Each row is a point on a landscape with many peaks, with its height.
From any point a climber steps to the highest of the 2 points nearest to it. It stops when none of these is higher. Distance is the straight distance between rows; heights are no part of it.
q434 (h 2.02): [-10   2 -17 -16   2  49  -2  -9  -5   1  27  23  23  23  26 -16  44  29
  16   5  14 -11 -30 -50   5 -60]
q442 (h 6.01): [  8  19  17   4  -5 -12  14 -16 -14  -9   9 -15  -2  18  24  16  20   9
   2  -4   5 -24  52  12  -1   9]
q586 (h 1.82): [-18   1 -33  -5  26   9  -2 -23 -11  23  22  19   0 -42   9 -37 -20  54
  21  20  -4 -25  -7 -15   1  -1]
q386 (h 2.62): [-38  10 -22  16  -8  23 -15 -57  -9 -21  -2 -26   9  33 -50  16  17  15
  -5 -13  30  12   1  -3  33 -27]
q403 (h 3.35): [ 15  13   8  16  36 -20 -38 -42 -43 -37 -15 -11  19 -30 -45 -25   9  16
  -9  26  20 -37   3  22  13 -29]
q12 (h 2.40): [ 46 -21  24  10  20  -6  15  -3 -29  35  26  25 -29   2 -18 -20 -28 -17
 -24  20 -39 -30  -5  18  14 -18]
q942 (h 2.57): [-61   7  10 -21 -17  19  15  31 -11  31  15  36   6 -52  33  -4   8   4
  17 -23 -18  34 -50   9 -72 -44]
q611 (h 5.59): [ -6  -6 -15   2  49 -27  12  -3  44 -46 -36 -38 -12  18   2  20 -19 -22
 -10   4  13  -9  65   9  38   1]
q419 (h 0.52): [ 12  -9 -54   9  28  34  23  -4 -34   7  -9  19  10 -25 -31 -13 -45  22
   7  -3 -26   2  27 -28  24  -7]
q193 (h 3.34): [ 30  14  13 -17 -17 -19   3   5 -32 -26   3 -19 -18  -4 -51  14  21 -19
 -31  16  -2  -6 -18  26 -11   0]
q387 (h 4.85): [-30  -7   4 -18 -40  45  10 -11   3 -15 -14  16  -8  11 -14 -21  39  15
  24 -20  25  11   5 -10 -32   8]
q486 (h 3.45): [ -5  16 -17 -22  39  14 -37   3 -19  27 -26  -4  34 -14  -7 -30  -8 -12
 -31   8  -8  12  40  30 -31  -9]
q717 (h 4.36): [-16  30  -5  27  49 -24 -21 -63  25 -18 -42 -56  -5   2  24  27 -20   8
   1 -12  24 -16  38  59  50 -12]
q820 (h 2.66): [-13  28  -2   5   0  20  -2  26   8  13  15 -24  48   2   0  21  -9 -12
 -29   6  -5  35  -4  -8   0  40]
q48 (h 2.82): [  8  -2   6 -27 -31 -19   7  12  -1 -22  11  16 -34  23   4  -1  55   0
  16 -10  17 -27 -36 -18   5 -36]
q424 (h 3.46): [ 38 -26   0  -2  -3  51  -6  28 -12  36  -2  24 -12  22 -18 -36 -21 -33
 -22  10 -42  16 -13   5  -6  19]
q14 (h 5.20): [ 11  14 -22 -14  40 -19  15  19  22 -21 -47 -12   6   7   1  -2  -7 -44
 -17  -2  -7   7  67  20  -6  20]
q479 (h 2.92): [ 22 -16  29   1 -18 -27 -23 -15 -31  20  26  14 -28 -15 -14 -10  17  21
  -1  21  -5 -27 -23  15  -5 -25]
q570 (h 1.84): [  1 -15  -2   9  15   6  36  27   8 -25 -20  11  -5  20  -8 -24  -9   5
  25 -16 -13 -24  32 -27 -11  39]
q198 (h 6.05): [ 20 -13  12  30 -13   5  -7 -32  26  31   0   9  -8  23  40   7  -1  28
  19   3  10  15   2 -41  25 -11]
q130 (h 3.17): [ 13  15  -2 -34 -21  26   4  12 -46 -32  10 -17 -12  31 -18  -2  34  -4
  -2  -2 -17 -25 -21  22 -17  -7]
q333 (h 2.67): [ 39 -20  12  -7  -4   3  -3   7 -62   9   7  26 -32 -26 -34 -21  -1   1
 -18  36 -24 -27 -14  19 -13 -26]
q709 (h 3.69): [  2  14  35  18   9 -33 -20 -34  20 -47 -29 -46  -2  25  -6  15  17 -12
 -18   5  30 -34   9  39  40  -6]
q488 (h 0.75): [-16  31 -27 -16  49  11  -2 -28 -27 -47  -6 -44  16  23 -20  10   5   8
  -9  -1  -3  -8  45  11  23 -21]
q468 (h 3.76): [-36  -5  -7 -45  19   8 -29  15   0  42   3   4  16 -30   9 -29 -17   0
 -14   7 -25   9  18  14 -34   1]
q210 (h 1.34): [-32   9  -1  16   3  16  30  40 -30  13  32  14  48   0 -24 -11  -8  27
 -12 -21   5  -9 -40 -44 -15  -8]
q70 (h 5.03): [  5 -30 -22  34 -20  -5   4 -26  31  11 -15  28 -31  17  26  23 -16  15
  43 -18  16  16  14 -39  16 -30]
q873 (h 3.24): [-36  28  24  -9 -17  -1  12  40  27  -6  22  32  32 -26  25  43  33 -13
 -15 -17  27  14 -68  -4 -34   5]
q280 (h 2.09): [-18  51 -43 -12 -10   8 -26 -41   3 -30  12 -19  15  11  -1  27  42   7
  12  16  14  14 -13  16 -14   2]
q687 (h 1.45): [  5 -10  -6 -10   4  22  11  24 -23  29  40  22   7  33  22   1  15  -4
  -2  15 -29 -24 -66   2  -3 -38]
q514 (h 4.42): [ 17 -31  10  -3 -22 -20  -9  29  30  32   8  30 -35   3  44  20 -16 -33
  28   2 -10  33  -6 -18  -9  10]
q336 (h 4.74): [-17  -9 -15  40  33 -15  -8 -42  12   5   3 -21  10   2 -22 -23 -35  34
   3 -11  -4 -29  30 -23  60 -27]
q263 (h 3.48): [-14  52 -17  -4  64  -1 -28  10 -21  22   7 -23  54 -20 -24 -13 -12 -15
 -47   6 -14  -7  13  18   4  -7]
q568 (h 4.77): [  8 -58  18 -13 -56 -26 -25  33  35  26  -5  31 -27  14  29  -4  15 -16
  35 -16  -2   0  12 -16   1  18]
q632 (h 3.89): [ 38  -3   3  21  14 -37  19  19  24  19  27 -19   3  31  53  39 -13 -22
  -4  13  -9  18 -25 -21  33 -12]
q878 (h 4.21): [-22  -4   0 -29  -2  13 -35  -7   3  31   8   8   0   4  38 -32   0  14
  27  20 -14   1   8 -12 -26  11]
q57 (h 4.52): [-10  31  10  13  -7   6  19   1 -52   4   7 -12  21 -45 -16  19  -6   4
 -18 -12  -3  13   9  -2 -26   4]
q106 (h 3.98): [  2  21  23   7 -31   6 -20 -22  35 -12  -4  -6 -10  -4   9   2  31  15
   2   9  24  -5 -22   7 -19  23]
q724 (h 5.64): [-34 -47  24  18  13  -8   0   5  48 -12 -17 -28  -7  45  52  -9 -26  12
  14 -11  11  -5  33  -1  51  16]
q438 (h 2.41): [ 13 -12 -10 -14 -41 -50  42  21  -4 -16  12  21 -32 -21   4  52  11 -25
  18   8  28   0 -18 -10  -5 -23]
q39 (h 1.55): [-14   7  22  14 -36  18  20  25  43 -36 -25  52  19 -20  43  39  31 -16
   3 -27  81  10 -11 -32 -11  16]
q902 (h 4.23): [ -5  -7   3   5 -11 -32  -3 -30   0 -13  15 -40  16  21  19  41  10   6
  -7  20  34   7  -4  -3  48 -15]
q559 (h 4.18): [ 14 -37   8  10 -19 -47  -6 -12  34 -31 -26 -10 -40   9 -31   5 -11   4
   4   4  28 -21   8   5  20  19]
q459 (h 0.78): [ -2   1  32 -28 -12   9 -33  -7 -16  35  31   1 -19   6  28  -7   7 -12
 -27   6 -46  -1 -11  53 -43   5]
q103 (h 4.68): [-21 -10   7  -8 -32 -17  -7 -27   1 -11   9 -32  12  -5  -6  26   0  17
 -20  12  43  27  36 -12   9  -3]
q582 (h 4.78): [-40 -30  -7 -23 -20  21  -2   7 -10  41  -2  33   3 -14  21 -24   4  26
  48 -11   5  17   5 -26 -25   1]
q619 (h 3.42): [ 23 -10  33  -2   3 -46   5   4 -21  26  43 -20  -2  15  45  22 -16  -2
 -11  12 -22 -19 -33 -13  34 -37]
q758 (h 4.41): [-24 -11 -28  18  35 -29 -11 -37 -10 -23 -43  -2   0 -34 -46  22 -12 -11
  14  -1  16  15  71   1   8 -20]
q977 (h 3.95): [-20  -8 -11  14  16   9  -2 -56 -36 -27 -23  10 -36 -25 -46   7  -4  10
  15   1  25  -4  63  13   2 -27]
q157 (h 3.18): [  4  46 -16  27   8  -4 -10 -33   9  -2  31  -5  34  -2  11  14  20  33
   3 -16  12   1 -19 -28  18   7]
q498 (h 4.37): [-28   4 -13 -23  -5  33  -7 -33 -14 -16  -3  14 -14   9 -10 -39  36  38
  22  -5  12 -31 -11   0 -28 -18]
q732 (h 3.26): [ 22 -39  -2 -23 -38  62   6  38 -28  23   0  24 -30  18   9 -34   2 -18
   0  -9 -32  -7   1   8 -10  13]
q612 (h 1.43): [ 23  25 -27  37 -11   2  51  -3  12 -42 -17  -6  -3  -8 -24  45  -2 -11
 -14  -4  13  19   5 -17  10  35]
q937 (h 3.25): [-13   0 -41 -36  36  16 -27 -21  -9   3   3 -22  17   9 -27 -25 -15  16
   6  18  -1 -13  -4  10  19 -19]
q200 (h 1.17): [ 30 -25 -42 -16  23   2   9 -11   2 -23  -3 -31 -25  36  13 -11  -9   4
  23  -3 -20 -17  14 -12  41 -19]
q903 (h 1.11): [ 27 -10  12  -1 -37  -8  42  25 -25  -1  21  -2 -16  -2  24  43  -5 -10
  -9 -12 -10  20  28  -7 -14  13]
q171 (h 1.00): [-22  -2 -36  -7  19  24  23 -23  14 -30 -11  -4 -13  37 -10  -4  -7  27
  39  -6  -1 -17  16 -26  29  -4]
q312 (h 1.46): [ 13 -28   1  22  25 -17  19  52  14  26   3  21  -5  17  13 -35 -28  -2
  17   7 -29 -20 -37 -31  13  33]
q515 (h 4.39): [ -8   2  19  25 -58   5   1 -14  24  -9 -27  13 -22 -29 -10  18  20   3
   7  -4  42  30  -7  -6 -31  14]
q747 (h 3.02): [-18  -4   5 -25 -43  38  17  40 -26  13 -27   9 -13   2  13 -29   6 -16
  22 -26 -24  26  -7   3 -29  33]
q216 (h 6.10): [  7  -1  31  -2  35 -37 -22  19 -18   8 -15   8  23 -40 -50 -23  -4 -31
 -56  26   5 -20  19  25 -31 -19]
q680 (h 4.05): [ -7  51   3  25  29 -15 -38 -39   3  -6  11 -13  26 -16 -17  -8   7  28
 -15  14   7 -28 -20  -4  14  27]
q27 (h 1.37): [ 20 -29  -6  24 -25  -7  14   6  50 -37   7  -8 -40  59  21  16  11 -12
  23 -10  -2   3  17 -16  36  -4]
q829 (h 6.04): [-19  16  45 -31  22 -22 -48   0   6  15   0 -36  32   1   6 -19  -5 -13
 -53  14   3  -9  18  33 -12   1]
q862 (h 5.35): [ 17  -1  21 -29  -9 -21 -15 -15 -13 -16 -11   0 -33  14   9 -13  23 -12
 -14  -2  -9 -28  56  40  -8   7]
q814 (h 3.90): [  4  51 -50  11  59 -10 -14  14  10   6 -24  -1  42 -30 -37 -15 -14 -35
 -26  -5 -17  10  28   8  -4  24]
q87 (h 3.91): [-28  -8   0 -19   2  19 -14 -43 -16 -15  -7  -1 -17  22  -6 -26  19  32
  12  12   5 -31  43  11   3 -29]
q587 (h 2.93): [-29 -10 -15 -29  -3  36 -25   0 -17  10   9 -20  23  13 -27 -16  -3  17
  -8   0   2  19   9 -10   5  -4]
q703 (h 2.99): [-32  17 -25  18 -24   9  -8 -13  39 -12  10 -25  43  12   2  49  -6  -1
 -30   9  36  39  -6  -5  14  40]
q916 (h 4.38): [ 37  32 -36  17  54 -24  -8   6   7  -5 -18  -7  14 -33 -29  33 -24 -33
 -13  11  -9  16  24   3   2  34]
q62 (h 3.33): [ -6  -2 -55 -39  -9  27  -8 -19 -53  -7  -5   3 -35 -40 -27 -17  -7   3
  10  23 -14  10   6  22 -30 -27]
q573 (h 4.72): [ -1  13   5   2  18 -12   1 -18 -26  22   0   5   6 -34 -22  16 -18  24
 -12   3   7   7  51  -1 -16  10]
q578 (h 2.94): [ -9  25 -20  26   1  -1 -34 -55  17 -21 -19 -19  -5  -4 -43  20  -9  17
   1   3  32   1   8  12  37 -13]
q275 (h 5.23): [-47 -36   0 -32 -56  19   3  20   1   9 -19  16   5  -3  16   0  21  -3
  40 -24  31  41   8 -13 -18  -5]
q774 (h 1.61): [ -3   1 -11  43 -33  39  18 -21  21 -35 -25 -12  -7  13 -48  27  -1   3
   4 -14  24  35  24  -9   9  22]
q95 (h 5.75): [-13   8  20 -31  31 -24   6  30 -44  -2  19 -19  18 -30 -44 -12   3   0
 -34  16 -14 -22  16  20 -30 -13]
q528 (h 4.98): [ 31   4  25  44 -12 -11   5  -9  26  17   1  36   6   1  24  22  11  20
  10 -11  22   8 -31 -64  15 -16]
q351 (h 3.44): [-10 -13   8 -10   1  -3 -51 -62 -24   1   3 -19 -29   7  25 -39  15  42
  16  19   0 -32  -2  27  14 -42]
q257 (h 1.83): [ 10  43 -24   3 -12  44  -8 -25  -4 -20  -7 -12  -1  19 -21   9  36   1
  10  -3   8  26  12  18 -19  32]
q665 (h 3.88): [ 13 -12  31  21  -9 -66 -12 -23  12 -43 -18 -38  -8   0  -7  10 -20   8
 -29  24  45 -24   4  12  39  13]
q394 (h 3.19): [ -1   7  32 -13 -40 -18  -3  -5 -25 -14  25  -4 -25 -32 -21   9  29   3
 -11   7   7  -2 -12  33 -42  -9]
q305 (h 4.04): [ 20 -21   4 -15 -19 -10  -6  12  15  19  -9  17 -28  -9 -15   3 -18 -19
   4  -2   1  22   6   4 -16  26]
q84 (h 2.95): [ -2   0  -2 -17 -10   5 -42 -52  -1  19   9 -38  -6  18  50   3  24  26
  13   0   6   6   7  12  37 -39]
q590 (h 1.91): [  9 -38  51  11 -43   0  35  61  27  18  11  39  17  -9  26  11   1 -39
   9 -22  18  18 -29 -24  -9  22]
q824 (h 2.51): [ -3   6  -8  -4  34 -22  34   3 -40 -11  23  -4  11   3 -15  -2 -12  29
  13   4 -20 -39  -4 -27   6   1]
q920 (h 5.19): [-36  20  20 -16  -4  -1  23  37 -39   6  12  -9   9 -41 -20 -15  -3   6
 -16  -2 -32   4 -14  22 -54  19]
q36 (h 1.12): [ 19   6   2  21  18  18  35  34   6  26  16  30  12   9  -6  -3 -20   0
  14  -5 -38 -24 -63   0 -15  41]
q379 (h 3.36): [-19  20 -14  12  -7  -5  11  12  41 -16  15 -17  43  23  44  43   8 -13
 -12  -3  25  16 -11 -41  34  19]
q182 (h 2.27): [  3  18 -12   5  -1  50 -11  -1   4   9  17 -10  31  34  44  -8  41   8
   7   1   1   8 -22 -20  -7  -9]
q707 (h 2.17): [-39 -27   6 -10 -20  35  10  78   2  11  -6  35  42 -15  21 -19   0 -30
  49 -24   0  10 -34 -40 -13 -14]
q58 (h 2.35): [ -8  26  17   9  10 -28 -36 -18   1  46  41  11  -2 -37   3   0  -2  25
  -4  23 -12  -2 -56  10 -37   0]
q768 (h 3.12): [ -2  -7 -55 -48 -10  13  11 -22 -26 -11 -13   2 -32  -7 -38   4   3 -20
  31   7  -1  14  13   5   7 -27]
q857 (h 5.54): [ -5  -2  55  -5   8  -1 -35   7   1  14   6 -29  32  28  29 -26  -7  -4
 -27  10 -12  -1  -4  -4   9  24]
q736 (h 1.67): [ 22 -23  -4   1  12   9  28  64  -3   2 -14  22 -17  -9 -24 -30 -30  -4
  16 -24 -27  -7  -1 -29  -9  38]
q330 (h 2.59): [ 11   5  15 -21 -14 -34  31  13  -7 -28  11  23 -13  -5  25  47  41  -6
   9  -8  30 -11  -1 -15 -11 -44]
q505 (h 3.28): [-26  -5  32  -6 -49  26  39  45  -6  41  -3  14  11  -9   5  -4  -9 -32
   9 -34 -30  30 -45  21 -30  15]
q575 (h 1.57): [-19  29 -47  -4  10  27  33  13 -43  12  48  16  30 -16   0   9   2  35
   6 -16  -1  -3 -35 -33  -3 -34]
q17 (h 2.19): [ 47 -12 -11   2  42 -16  11  17 -14   2   1  -4 -21  -3 -19  -8 -29 -24
 -14  26 -35 -19   6   7  21 -21]
q178 (h 1.13): [ 23 -48  32  15   3  28  -9  12  11   1 -16  11 -14  32  29 -50 -23   1
  -4 -12 -29 -10  47 -13  24  23]
q985 (h 1.66): [ 15 -12  38  21   5   1  10  12  10 -13  -7   0   4  20  -6 -44   3  26
   3 -10   2 -30   5 -22  -7  45]
q932 (h 4.94): [-26  34  12  16  33 -14 -32 -22  25  -6 -10 -25  45 -18 -11  -8 -16  20
 -33  -8  23 -17  28   3  18  25]
q117 (h 6.35): [ -2   4  37 -21  28 -53 -19   6  -4 -11 -27 -22  23  -9  -9 -23  15 -27
 -47  14   9 -32  36  44 -13 -12]
q491 (h 2.49): [ -2   7 -41  -1  -3  35   8  28   5  23   6  26  22  -8  -2  -8  -3  -2
  18  -5 -14  35 -32 -29 -11   4]
q413 (h 2.03): [ 18   6 -23  -2  41 -23 -16   3 -10  18  -2 -22   6  -2 -41  15 -20 -40
 -28  24 -26   6   0  15  19 -39]
q836 (h 1.47): [ 17  -9  39  14   4  24 -16 -23  -8 -10 -18   0  -4  10 -12 -57  -6  40
 -20  -1  -1 -31  29  -3 -18  20]
q949 (h 3.80): [  1 -10 -10  36   1 -23  13 -18  40 -19   5 -30  17  29  36  41  -8  20
  -4   2  30  13 -10 -27  56   0]
q108 (h 4.01): [  5  20   7   9 -70   8   7  -7  -6  12 -22  21 -30 -43   1   0  -3  -2
  17 -29   3  46 -22  -4 -28  -2]
q416 (h 1.28): [ 38 -36 -10   9   4   5   5  11  17  -9  -2 -25 -16  67  36  -2 -12 -19
  14  -2 -22  13  10 -11  45  -5]
q148 (h 2.71): [-10   6 -33 -32  -2  36 -10  25   3  21   8  -8  32  10 -21  -8 -25 -23
  -5   0 -22  47 -11  -3  -5  18]
q269 (h 4.88): [ 24  18  -9  -5  36 -30  15   3  -1 -17 -25 -15  11 -28  -9  32 -25 -35
 -43  21   9   6  60  21 -10  19]
q577 (h 2.88): [-30  15  12 -10  -4  -6  15  37  12  27  17  26  10 -30  25  22  17   8
  25 -23  -4  17 -30  -7 -48   2]
q581 (h 1.80): [  4 -27  31  19 -43 -18  38  60  20 -20 -15  28  -1  -8  45  35   5 -28
   5  -9  22  13  -5 -19 -15  43]
q175 (h 6.39): [ -9  -7  35  48  25  -4 -20 -16  61 -12 -29 -30  16  34  29 -26 -27  19
  -9 -25   7   3  21   1  59  25]
q352 (h 1.68): [-17 -24  30  34 -43   4  33  22  30 -20  -6  32  13   1  47  23  17   7
   3 -16  42  10  13 -39  -9  38]
q817 (h 1.81): [ -6  19 -42 -27  -3  25  31   2 -14  -7  11  27  32   5   5  26  39  13
  27 -21   9  20 -22 -50   6 -48]
q946 (h 4.97): [ 18   0 -15 -30  -2 -21 -10  -1  18 -27 -32  -8 -48  28  -2 -14  13 -15
  20   4 -12 -25  10  40   1  15]
q160 (h 1.48): [  6 -31  -4  40 -27  12   4  12  39 -34 -21  10 -30  36 -10   8  -4  -3
  10 -20  18  29   7 -29  18  27]
q714 (h 2.45): [  2 -16 -10  -9  36  14   0   9 -47   3  26  13   1 -32 -36 -44 -11   8
 -14  41 -28 -49 -33  23  -1 -30]
q344 (h 0.68): [ -7   1 -49  16  15  21  49   9 -13 -21 -13  -5  -7 -12 -42   8 -29  17
  20 -21  -8  24  27 -27   9   9]
q967 (h 2.33): [-28  15 -46 -13  -6  12 -26 -50  -9 -32   6 -30  11  18 -18   5  32  32
  18   7  23 -12 -38   4  16 -38]
q342 (h 6.19): [-31   6  -9  30  19  -5  -9 -31   4  14   1 -10  20 -12 -20   2 -28  33
  -3 -14  11   3  48 -20  24  14]
q319 (h 2.04): [-23 -21  37  20 -38   3  22  54  11  22 -10  41  21 -34   0  -5  -3 -10
  22 -35  19  30 -39 -43 -14   0]
q245 (h 2.30): [ -7 -19 -15 -14  -4  25 -20  43  26  29   7  47  37  -3  15 -20  15 -11
  34 -10   3  27 -49 -44  -8 -18]
q325 (h 2.05): [ 24 -24  18  -5  14  -6   9   8 -19  63  42  31 -26  16  35  -1 -27 -20
  -8  20 -56 -21 -18  30  -1 -14]
q510 (h 5.13): [-13 -56  28  10 -22 -15 -23  21  52  -1  -4   4  -3  22  34 -21 -12  -2
  35  -9   4  15  22 -26  23  24]
q640 (h 0.66): [-15  -1  37 -27 -39   3 -34  24   0  21  24  12   2  13  47  -3  40 -13
 -10  -3 -11   2 -10  26 -33  14]
q767 (h 3.37): [ 25  26 -24   4  12  -7 -43 -45  -4   2 -15  -8   4 -32 -53   7 -10  -7
  -8  21  12  33  -1  19   1  -2]
q149 (h 0.87): [ -3  12 -16  -8  10  15  27 -13 -35 -25   0 -37  16  22 -28  28  -3   3
 -24   6  -2  24  54   3  13   3]
q67 (h 2.96): [ 12  -7   5 -22  18 -43 -17 -22 -13  16  40 -11 -18  -2   8   6  12   7
   3  24 -17 -10 -34  17  16 -42]
q195 (h 3.59): [ -9  38   6  -5 -35 -12  -9  -2  22  -7   5   7  10 -17   8  30  49   8
 -13   6  48   0 -54  -7 -28  -1]
q770 (h 3.05): [ 13  11  -3  22  22 -32  -5 -34 -44 -35  14  -8  12 -33 -52  21  -2  20
  10   5  18 -18   3 -14  27 -13]
q75 (h 3.71): [ 44  10  -4   7 -21 -13 -27 -24   9   4 -16   1 -23 -39 -28  27 -21 -26
 -21  13  -3  38  26  19 -15  25]
q761 (h 0.94): [ 27  -6   8 -33  25  -1 -25  -1   6  49   0  -6 -10  10  12 -17 -12 -44
 -30  15 -45 -18 -14  66 -13   6]
q82 (h 4.87): [  5  16  19 -13  12 -31  -8 -17  -3   5   3 -17 -17  10  65   4  16  15
  12  -4  -1 -27  -5  25  15  18]
q673 (h 4.58): [ 36  -2  -8  -4  17 -49  -6  -2  47 -24 -23 -19 -34  24   5  -2  -3  -7
  27   8   2 -26  -9  13  25  29]
q458 (h 3.94): [ 44   6  37  21  19 -43  -9 -30   5  16   9 -36 -20   9  61   0 -21  23
  13  -3  -7 -12  17  18  40   7]
q497 (h 5.61): [-63   1  -8   4 -43  26  20   6  14  -8 -24   4  21 -24  20   6   2  -5
  11 -24  36  48  16 -15 -17  20]
q682 (h 4.56): [-16  -1  40 -18  12 -10   7  14 -12  23  19  25  -5 -24 -13 -29 -10  12
 -10   7 -20 -27 -16  31 -53  23]
q990 (h 1.27): [ 25 -14  35  37 -13  30  -6 -26  13  -8 -36  11 -36  22  -2 -33 -11  10
 -12 -16  -5 -22  54   3   6  15]
q452 (h 0.57): [ -1   2  36 -30 -45 -24 -28  22   6  12  28  25 -24   8  49   5  53 -13
  -7 -14  -6 -29 -51  40 -45 -11]
q959 (h 2.21): [ -4 -19 -29 -22  36  18  -7 -16 -20  15  13  20  -9 -54   4 -53 -16  29
  -2  47 -21 -40   3  21  12 -28]
q961 (h 3.68): [ 21 -14 -13 -23 -16  25 -15  22 -10  21  -9  12 -22   6 -44 -25 -15 -38
 -15   7 -28  10 -53  19  -1   3]
q56 (h 1.25): [ -1 -25  15  -4  12  25  34  44  -5  29  43  23  11  41  25 -15   0 -20
   9   1 -48 -27 -45  11 -22   9]
q91 (h 3.00): [  7 -16  36  -4 -40   1  30  42   4  35  20  45 -23 -10  12  13   9 -34
   7 -35 -28   8 -54  22 -40 -19]
q134 (h 2.91): [  8  28 -17  -9  -4  -9 -56 -38   8  29  13   4   0 -35 -10   8   1   4
   1  31  -8  28 -43  20 -14  10]
q281 (h 3.50): [ 24  29   0  -2  17 -10  -5 -17 -12 -39 -14 -33  11  12 -30   8  25 -24
 -29  19  24 -17   3  39   6   3]
q223 (h 5.25): [ -4 -15 -21  47  39 -13  14  -6  63 -48 -45  -5 -11  12 -34   5 -32 -19
  -6  -3  14   8  63  11  24   4]
q647 (h 0.99): [ 21  -1   5  15 -13  26  31  10 -22  -3   6 -19   7  20  -2  21 -22  -1
 -16  -6 -16  32  39 -33   9   6]
q663 (h 1.70): [ 24 -10  -7  -1   5   8  24   3 -30  46  41  10 -12   4   2  22  -2 -22
   2  20 -36  19 -37  17 -12 -32]
q574 (h 0.82): [-14  -1 -48  19  -2   9  44  -7   3 -27   1  -2  -8  22 -11  29  -1  11
  28 -20   9  14  27 -55  23  -5]
q722 (h 2.98): [ 19   6  -3 -26 -25  13   2   3 -35 -25  29   9 -10  27 -11 -17  54  20
   8   7   6 -43 -47   5  -2 -42]
q7 (h 1.24): [ 25  -7   4   7  29 -12 -12  27  38  20   0 -10 -13  27  45 -34 -40   8
  28   1 -31 -15 -23 -10  23  24]
q918 (h 2.58): [ 11  56  -3  23   8  27  -3  -1  24  10  13  10  33  28  39  17  30   6
   4 -12   0  -5 -48 -40  11 -10]
q576 (h 3.61): [-18  20  16   6 -47   2  34  20  -3  35  -9   9  14 -51   5  17 -21 -22
 -11 -24  -6  56 -30  -1 -29   6]
q991 (h 4.07): [-22 -21  22 -38  12  33 -18  38  -6  40   8  21  10 -20   0 -44 -24 -14
  -7   6 -37   6 -24  32 -58  19]
q211 (h 4.86): [ -9  -6 -22  40  37  -6  27 -23   9 -24 -57  -1  -9  -7 -49  15 -28 -14
 -19  -9  18  11  80   5   7  -5]
q763 (h 4.35): [ 25  -2   3  22 -22 -15  28  21  28   7  15  22   6  19  26  38  10 -15
  -1  -1   2  12 -46 -33  -1 -17]
q567 (h 5.14): [-61 -20   7 -15 -20   8  13  -3  16 -14  -5 -11  21   3 -12  18  -5  19
   3 -10  35  22  30 -27 -12  25]
q480 (h 3.57): [ -3  -9  -6 -21  42  -4 -24 -34 -19 -14 -21 -16  -1  -6 -28 -42  -5  16
 -14  16  16 -33  30  29  -6 -36]
q996 (h 1.26): [ 10  27  -6  11 -10  -7  50  10  -9 -25  16  -8 -13 -11  -5  60   0 -30
 -20   6   4  13   9  13 -13  27]
q146 (h 2.10): [ 24   8 -14  -1  54  -8  34   1  -4 -20 -12  -6  -3  -3 -14 -31 -20  20
  21   0 -19 -41  40  -5   7  10]
q944 (h 2.97): [ -2   1  23 -13 -55 -30  12  30  -1  12  13  20 -29 -30 -11  17  18 -16
 -15   0   2   6 -56  19 -43   4]
q526 (h 3.58): [ -2   6 -31   8  -4  36 -10 -35 -50 -20 -14  14 -13 -56 -51 -11  -5  10
  14  10  -3   8  29  24 -11 -24]
q548 (h 5.34): [ 13  22  -5  44  38  -4 -13 -31  30 -14 -30 -39  -1  10  30  -5 -12  20
  -4 -22   7 -16   5  21  45   8]
q140 (h 1.07): [ 37 -13  -1 -14  27  -4 -29  24  18  26  -7 -19  -9  28  35 -42 -25 -28
 -16   3 -28  -9 -15  29  30  13]

Where does a climber stop that starts at each point below?
q48 -> q442
q280 -> q175
q575 -> q342
q944 -> q442
q959 -> q198
q134 -> q175
